Each row is a point on a landscape with many valleys, with its height.
From any point a ball rolls to the lowest of the 2 points nearest to it. It stops when none of these is lower. Distance is the straight distance between rows; heights are no part of it.
(299) height 506: [ -7  -6  -6 -16  24  28 -10  -8  -9   8  18  23  -5  -2   0 -39   5  -5
   1 -28  10  25  35  -9  13]
(238) height 519: [-13  -8   5   6  15   8   3  17 -17  32  17  17 -20  12  11 -17  -5  16
  11  -4  19  25  33   3 -11]
(337) height 552: [ -9  -2   0  -7  14  17  10  13 -13  14  14   5  -4  -4  17 -34   2  10
  14  -2  14  22  20  -5   4]
(298) height 651: [ -8  -6 -19   8 -13 -23  17  -2 -18 -12  31 -14   9   1  -5  19   9 -15
  25   5 -25 -17  -5  18 -19]
(541) height 783: [ -5   5  -5  -9 -15  -4 -16   5  17 -15  -3  -9 -12  -4   4 -16   7 -12
  -3  14 -19 -26 -17  -6   4]
(891) height 272: [  5  18  -4  -9   3   8 -15  10  -7   8 -10 -19   6   4 -14 -13   8   4
   7  10  -3  14 -10  12   5]
(636) height 363: [-14  -2  -7  -1  10  12  16 -10 -16  -2  28  35  -3  -2  17   8 -16  -1
  -6 -11  26  23  12 -19   2]
(992) height 188: [ -8 -13   7  25 -17 -27   2   8  -5  19   0 -25 -30  24  -5  20   4  20
  16  14  -5  -2  -1  32 -25]
(713) height 634: [ 21  13 -11  -4   5  11  18 -22  -2  -6  -6 -20  40  -6  -4  11   5 -11
 -12   0   2  12  -5  -3  -6]
(882) height 375: [ 19  18   1  20   8   5   9  17  -1  27 -32  -4   6   5  -1  21  -1  30
  -4   5  26  29   7  -3   2]
(407) height 528: [ -3 -11  10 -11 -10  -9   9 -22   5 -14   1 -11  15   0   4  12  -3 -17
 -15   7  -7  -7 -15  10 -17]
(441) height 431: [ -5  17  -8  -8  -4   1 -45  11   0   8  -8  -6 -12  19 -44   9   6  -3
   4 -13 -21  10 -13  19  14]
(475) height 693: [ 17  15 -12  -5   6   5  12   6   1 -19  -4 -18  17 -18  11  -8   9  -3
   9  10  -3  -9 -16 -12  14]
(405) height 616: [-15 -10 -18  -3 -14 -17   9  -4  -2 -23  31  -9   6  -1  -8  -2  11 -31
  16   5 -35 -35  -5  12 -16]
(674) height 673: [-11  -5  -4  -5  -3  -5  -1   3 -13   9  14  -3  -7   8  -1  -4   4   1
  13   9  -4  13   2  17 -16]
(335) height 197: [  6 -12  19  26  -5  -9  13  13 -10  30 -11 -10 -12  10 -17  28  -8  22
   0  20  20  25  -7  30 -18]
(26) height 654: [-17 -18  16  -5   5  -1  -5   1  -9  12   8  17 -15   9   2 -12 -10   5
  -1   5   6   9   9  15 -10]
(707) height 364: [ 10  27 -16 -11  -5  10 -27   5  -6   6  -1 -25   8  10 -36  -6  14 -12
  10  -2 -23   9 -10  16   9]
(334) height 664: [ 26  19 -13  -3   4   6   6 -13   2 -23  -9 -17  36 -12  -5  18   4  -8
  -3  -5  -7  -9 -18 -13  13]
(848) height 828: [  0   3   4 -21 -24   8 -20  -9  44 -21 -16  -9  -5  -1 -13 -17  -1 -37
 -22  17 -18 -30 -31  -6   5]
(986) height 595: [ -3  21 -24  21   4   5  19   4 -18  34  13   2   9  19  -7  12  12   4
   9 -13  13  31  35  -3 -19]
(503) height 425: [-16 -16  27   7  10   4   3  -6  -5  18  -1  48 -10  11   2  16 -26   7
 -17 -11  34  27   9  -6  -4]
(608) height 414: [  2 -10   4  21  -4 -17  14  -7   0  -4   2  -3 -22   0  39   9  -6  23
   5   1   7 -29  15 -12  -5]
(232) height 369: [ -4   1  10  -8  -7  -8  -9 -22   3 -17  -2  21   2   1  11  24 -11  -1
 -12 -23   6  -6  -5 -16   8]
(333) height 646: [ 14  15 -17   2 -12  -8  15  10  -9 -15   6 -34  11 -10  -6  21  10  -8
  16  23 -18 -16 -34   6  -1]
(352) height 532: [  1  13 -23  -6  -3   2  -7  11 -17 -26  28   7   9 -10 -18   1  14 -17
  23  -4 -19 -18 -11  -2  20]
(844) height 844: [  1  20  -1 -10 -19   0 -41  13  28  -1 -24 -19 -16   6 -22   1   4 -10
  -8   4 -25 -21 -25  -4  15]
(165) height 712: [  0   1  11  -8 -16  -2  -8  10  16  13 -17 -30   1   8 -16 -15   5 -14
  -5  31 -14  -4 -21  26 -16]
(735) height 787: [ 13  11   0  -9 -18  -1  -2  -5  35 -17 -20 -31  11  -4   0  -4   2 -25
 -15  22 -23 -34 -28  -6  -7]
(265) height 372: [-12 -31  39  -6  12  -1   3 -18  13   4  -9  34  -1  -2  17  -4 -24   8
 -29 -14  19   7  15  -8   1]
(273) height 794: [ -1   5   0 -16  -4   4 -45 -18  13  -6 -10   4  -5  19 -34 -12   4 -20
 -13 -21 -24  -7  -4  10  12]
(688) height 520: [ -2  -9  11   3   0 -11  10 -19  -1   9  -1  -3  16  11  -6  18  -8  -1
 -15   5   4  12   0  19 -23]
(262) height 748: [ 14  10 -13  -6  10  12  -1   1  -8 -38  12  16  11 -29  -2  -1   2  -8
  10 -12   6  -1 -19 -23  41]
(424) height 582: [ -2   0   8  -7  16  10  -4  15  -1  -1  -2  11 -14  -9  23 -33  -5  21
   6   1  14  20  -2 -15  16]
(261) height 311: [ -9 -33  33   6   4  -9  15 -15   7  10  -6  13 -11   1  26  -7 -17   9
 -20   7  11  -3  14   8 -17]
(949) height 214: [ -9 -40  42  15  -3 -11  10   4   1  23  -7   9 -15  -1   0  -4 -16   9
  -6  25  14  -2   4  28 -18]
(49) height 621: [  6  19 -29  16  12   7  22   8 -18  13  17   1   8   1  11   1   9   9
  16 -12  12  14  32 -12  -2]
(6) height 409: [  8 -11  15  -6   6   4   5  -5  18  -4 -21 -12   4  -8  22 -24  -4   9
 -13  10   2  -6  -2  -4  -2]
(669) height 603: [ -8   0   6 -13   4   4 -24  10   4 -11  -2  19 -26  -6  17 -20  -9  14
   3  -7   3  -1  -9 -14  20]
(956) height 861: [ 11  10  17 -14 -17   0 -23   6  26  -4 -38 -19  -4   3 -11   7  -3  -3
 -19  11 -10 -14 -36  -1  12]
(79) height 649: [ 10  30 -30  10   3   3  14   6 -20   6  10  -4  23  -1  -8  22   9   4
  12  -4   8  19   3  -8  -2]
(554) height 328: [  4  -2 -15  -6   6  -2   1  -2  17 -20  -2 -11  12 -16  13 -30  13 -12
  -1  -8 -26 -41  10 -16  12]
(904) height 101: [ 11   8   1  -8  -4   4  -4  23   9   8 -17 -27  -4  -6   9 -28  13   3
   7  25  -7  -7  -8   3   1]
(33) height 753: [ 10   9  -2  -6 -21  -4  -5   7  30 -25 -21 -21  -5 -15  12   1   2  -9
  -1  15 -15 -45 -27 -21   9]
(861) height 860: [  4  -1  19 -14 -23   3 -23   8  47  -3 -41 -11 -11   2 -12 -17  -4 -19
 -26  28  -8 -21 -31   1   3]
(684) height 319: [-16  -5  -1  -2   3  -7   6 -21 -11  -9  24  35  -3   5  11  25 -14  -3
  -8 -21  11   2  11 -12  -4]
(11) height 628: [-19  -9   3 -17  -2   1 -20  -1  -2 -11  13  16 -18   2   6 -24  -1  -5
   2  -2  -9  -6  -1   2   1]
(854) height 474: [-14  -8   0 -18  15  20 -24   2 -15  15  12  20  -5  12 -23 -34   2  -7
   6 -18   5  27  24  12   3]
(451) height 810: [ -2  10 -20 -10  -1   3 -42  -9   5 -15   7   8  -6   8 -26 -13  10 -18
   1 -26 -31 -21   3  -2  17]
(505) height 411: [ -8 -17  15  -3  17   9  15 -27   8  -8   2  33   4  -6  30   3 -20   3
 -27 -26  23   9  15 -27   3]
(408) height 398: [ -8  -5  13   9   9   8  26  -9  -8   6   7  38  -8   4  20  18 -21   6
 -16  -2  42  34   3 -16  -4]
(787) height 550: [ -5  -5 -21  10  14   4  34 -25  -5  18  15   1  18   5  10  10   6   0
 -14 -20   3   2  47  -9 -25]
(362) height 696: [-11   0 -18  -3  -2  -4   6  17 -28  -9  30   4  -9  -7   6   1   5   2
  28  10  -2  -3  -4   4  -5]
(496) height 500: [-11 -12 -10   1  12  -3  13 -19  -1   4  17   9   5  -3  25  -5  -1   5
  -9 -20  -3 -10  37 -14  -9]
(331) height 469: [ -4  -1 -15 -13   1   8   6   7  -7   0  17 -26   9  -9   8 -39  22 -14
  15  11 -11  -7   8   3  -6]
(953) height 429: [ -3   7 -17 -17   8  16 -27   3 -16  -3  21   6  -6   8 -19 -24  10 -11
  13 -16 -12   9  12   6   8]
(15) height 426: [ 13   5  21   9  11   3  -9   6   8  21 -36   5  12   2  -7   6  -8  19
 -15  -3  14  18  11   0   8]
(528) height 724: [ 23   6  -7   2  -3   3  12   8  24 -29 -21 -24   9 -26  27 -11   4   4
   2  14 -11 -33 -23 -22  11]
(257) height 468: [-17   6   3  -5  -9 -17 -34  -4   2   2  -4   4 -10  19 -26  28  -2   0
   3 -17 -18   2 -14  14  -3]
(935) height 503: [ -3  -6  13 -11  21  18 -12 -15   6   5  -3  24   3   0   2 -25  -5   2
 -19 -23  10  21  26  -8  14]
(105) height 596: [  9  11 -24   0  14   7  27 -24  -6  -1  10  -8  38  -6   3   8  14 -10
  -8 -15   2   4  27 -11 -10]
(975) height 486: [  5  17 -25  -6   5   6 -12  15 -12 -14  16   0   5 -12  -4 -23  13  -6
  23  -7 -15 -15   6 -11  22]
(499) height 483: [ -8  -7  11  11  -1 -10  20 -25  -2  16   0  16  18  20 -19  40 -13  -8
 -23 -12  15  31  10  11 -25]
(627) height 246: [ -5  -4  10  11 -20 -25 -10  17   1   8  -9 -24 -30  10  -9  24  -1  13
   8  19  -9  -5 -25  21 -15]
(813) height 350: [-11   1 -17 -19   0  15  -8   2 -19 -13  33  -3   3  -5  -8 -30  13 -21
  21   0 -11   2  -1   9  -1]
(69) height 307: [  1  -9  18  10 -19 -24   3  -9   6  -2  -6 -16  -9  11   1  38  -3   8
  -5  10   1  -7 -25  15 -18]
(679) height 455: [ -5 -11  -7  10   4 -17  10 -16   3 -13   7   5  -1  -7  31   5  -2   7
   0 -14  -8 -36  21 -17   0]
(172) height 303: [  7  -4   3 -14   6  16  13   8  13  -4 -10 -26   7 -18  23 -47   8   1
   1  14   3   2  -1  -6   2]
(874) height 451: [ -9  -9  21   1   3   1   4 -13  -8  11   0  40   7  10 -18  31 -16  -7
 -18  -8  26  38  -3   6  -9]
(692) height 762: [ 17   0  -4  -5  15  11  17  -7  10 -46   3  17  18 -37  19  -6  -4  -4
   3 -13   7  -6 -21 -35  35]
(875) height 773: [ -9 -12   6 -13   3   3 -29 -11  12  12  -9  -2   4  16 -24 -33   4 -16
 -12  -7 -22  -3  14  17  -3]
(306) height 613: [ 16  20 -26  11  -4  -9  20  12 -18 -13  14 -18  24 -14 -11  32  13  -7
  23   5 -13 -13 -10   0   9]
(598) height 106: [ -8 -25  28  22  -8 -21   0   9  -1  27 -11  -6 -16  13 -19  10  -6  10
   7  20   1   3   0  41 -20]
(786) height 463: [  3  -2  14  16  -2 -10   4  -4  -3   9 -10  16 -19  10  20  28 -15  31
  -6  -7  25   8   8 -15   3]
(13) height 680: [  0   5  -4  -5 -19  -8   0  11  -2  -4   0 -30  -3   4  -9   5   5  -9
   7  29 -15  -3 -35  19 -13]
(629) height 826: [  2  23 -19  -8 -12  -3 -38  10   9 -11  -6 -10  -7   3 -23   2  13  -7
   8 -13 -31 -24 -14  -6  19]
(248) height 714: [  3   9 -17   7   2   1  21  18 -28  -9  24   8  -7 -12  19  17  -1  13
  25  13  14  11  -9 -10   3]
(291) height 555: [ -9 -12 -17  -8  -4  -4  21  -2  -7 -13  25 -12  11 -16  12 -21  12 -21
  13   9 -17 -25   7   5 -13]
(498) height 467: [  3 -14  27  -3  22  11  -8 -10  14  14 -33  17  17  -4  -6 -21 -10   8
 -26 -10  12  15  17   1   9]
(560) height 747: [ -7  -9  16  -9  -6   4 -24   6  14  22 -18 -16   7  13 -41 -28   3 -22
  -8  12 -22   2  -4  30  -8]
(460) height 470: [  6 -10  17  -9  -8  -7   2 -19  20 -16 -22 -11   5  -6  20   5  -7   0
 -17   3   1 -18 -15 -11  -6]
(909) height 492: [ -5  -9   9  24  10  -1   9   9  -9  28   2  18 -28  17  18   4 -14  28
   2   0  24  14  24  -4  -3]
(5) height 365: [ 10  -7  12  15 -16 -16   8  -6   6  -4 -14 -17 -16  -1  23  21  -4  22
  -4  12   9 -21  -9   1  -9]
(160) height 546: [-19  -1  -8   9  10   5  -6   7 -16  38  11  19  -8  26 -13  -5  -3   9
   9 -16   3  24  38  13 -15]
(530) height 570: [ -5   2  -1  26   6   0  13   8 -12  48  -5   8   3  23 -18  10   1  10
   1  -9  17  32  33  17 -20]
(603) height 432: [  7  -6  21  21   4   1  23  -3  -3  19 -17  21  -7   7   5  31 -16  20
 -15   5  38  29   5  -3  -8]
(434) height 430: [  3   5 -27  -4  13   7   2   4  -1 -12  17  -4  15 -15   6 -35  19  -7
  18 -17 -18 -27  29 -14  18]
(409) height 320: [ 15  10  10  30  -2  -6   5  21  -6  28 -27  -1 -23   5   0  39  -7  42
  -3   7  30  21   3   0   4]
(55) height 750: [ 10  -1  -2  -6   2   6  15   7  17 -42  -2   0   3 -32  31 -14  -1   1
  10  10   2 -19 -28 -29  20]
(534) height 731: [  5  14 -14  -2   2   5   4  13 -18 -23  20  16   2 -20   3  20   1   0
  16  -1  11   5 -18 -17  24]
(282) height 264: [ 12  -8  25  30 -13 -16   8  10  -5  17 -18  -8 -33   4  -1  49 -11  38
  -2   9  25  11 -10  17  -9]
(518) height 577: [ 18  14 -20  -2   3   2  17  10 -21 -32  24   1  34 -21 -27  19  13 -25
  21  -3 -15 -11  -8  -3  25]

Where does a ball stop that starts at each point below?
(248) => (684)
(530) => (684)
(629) => (554)
(337) => (684)
(333) => (554)
(688) => (684)
(475) => (598)
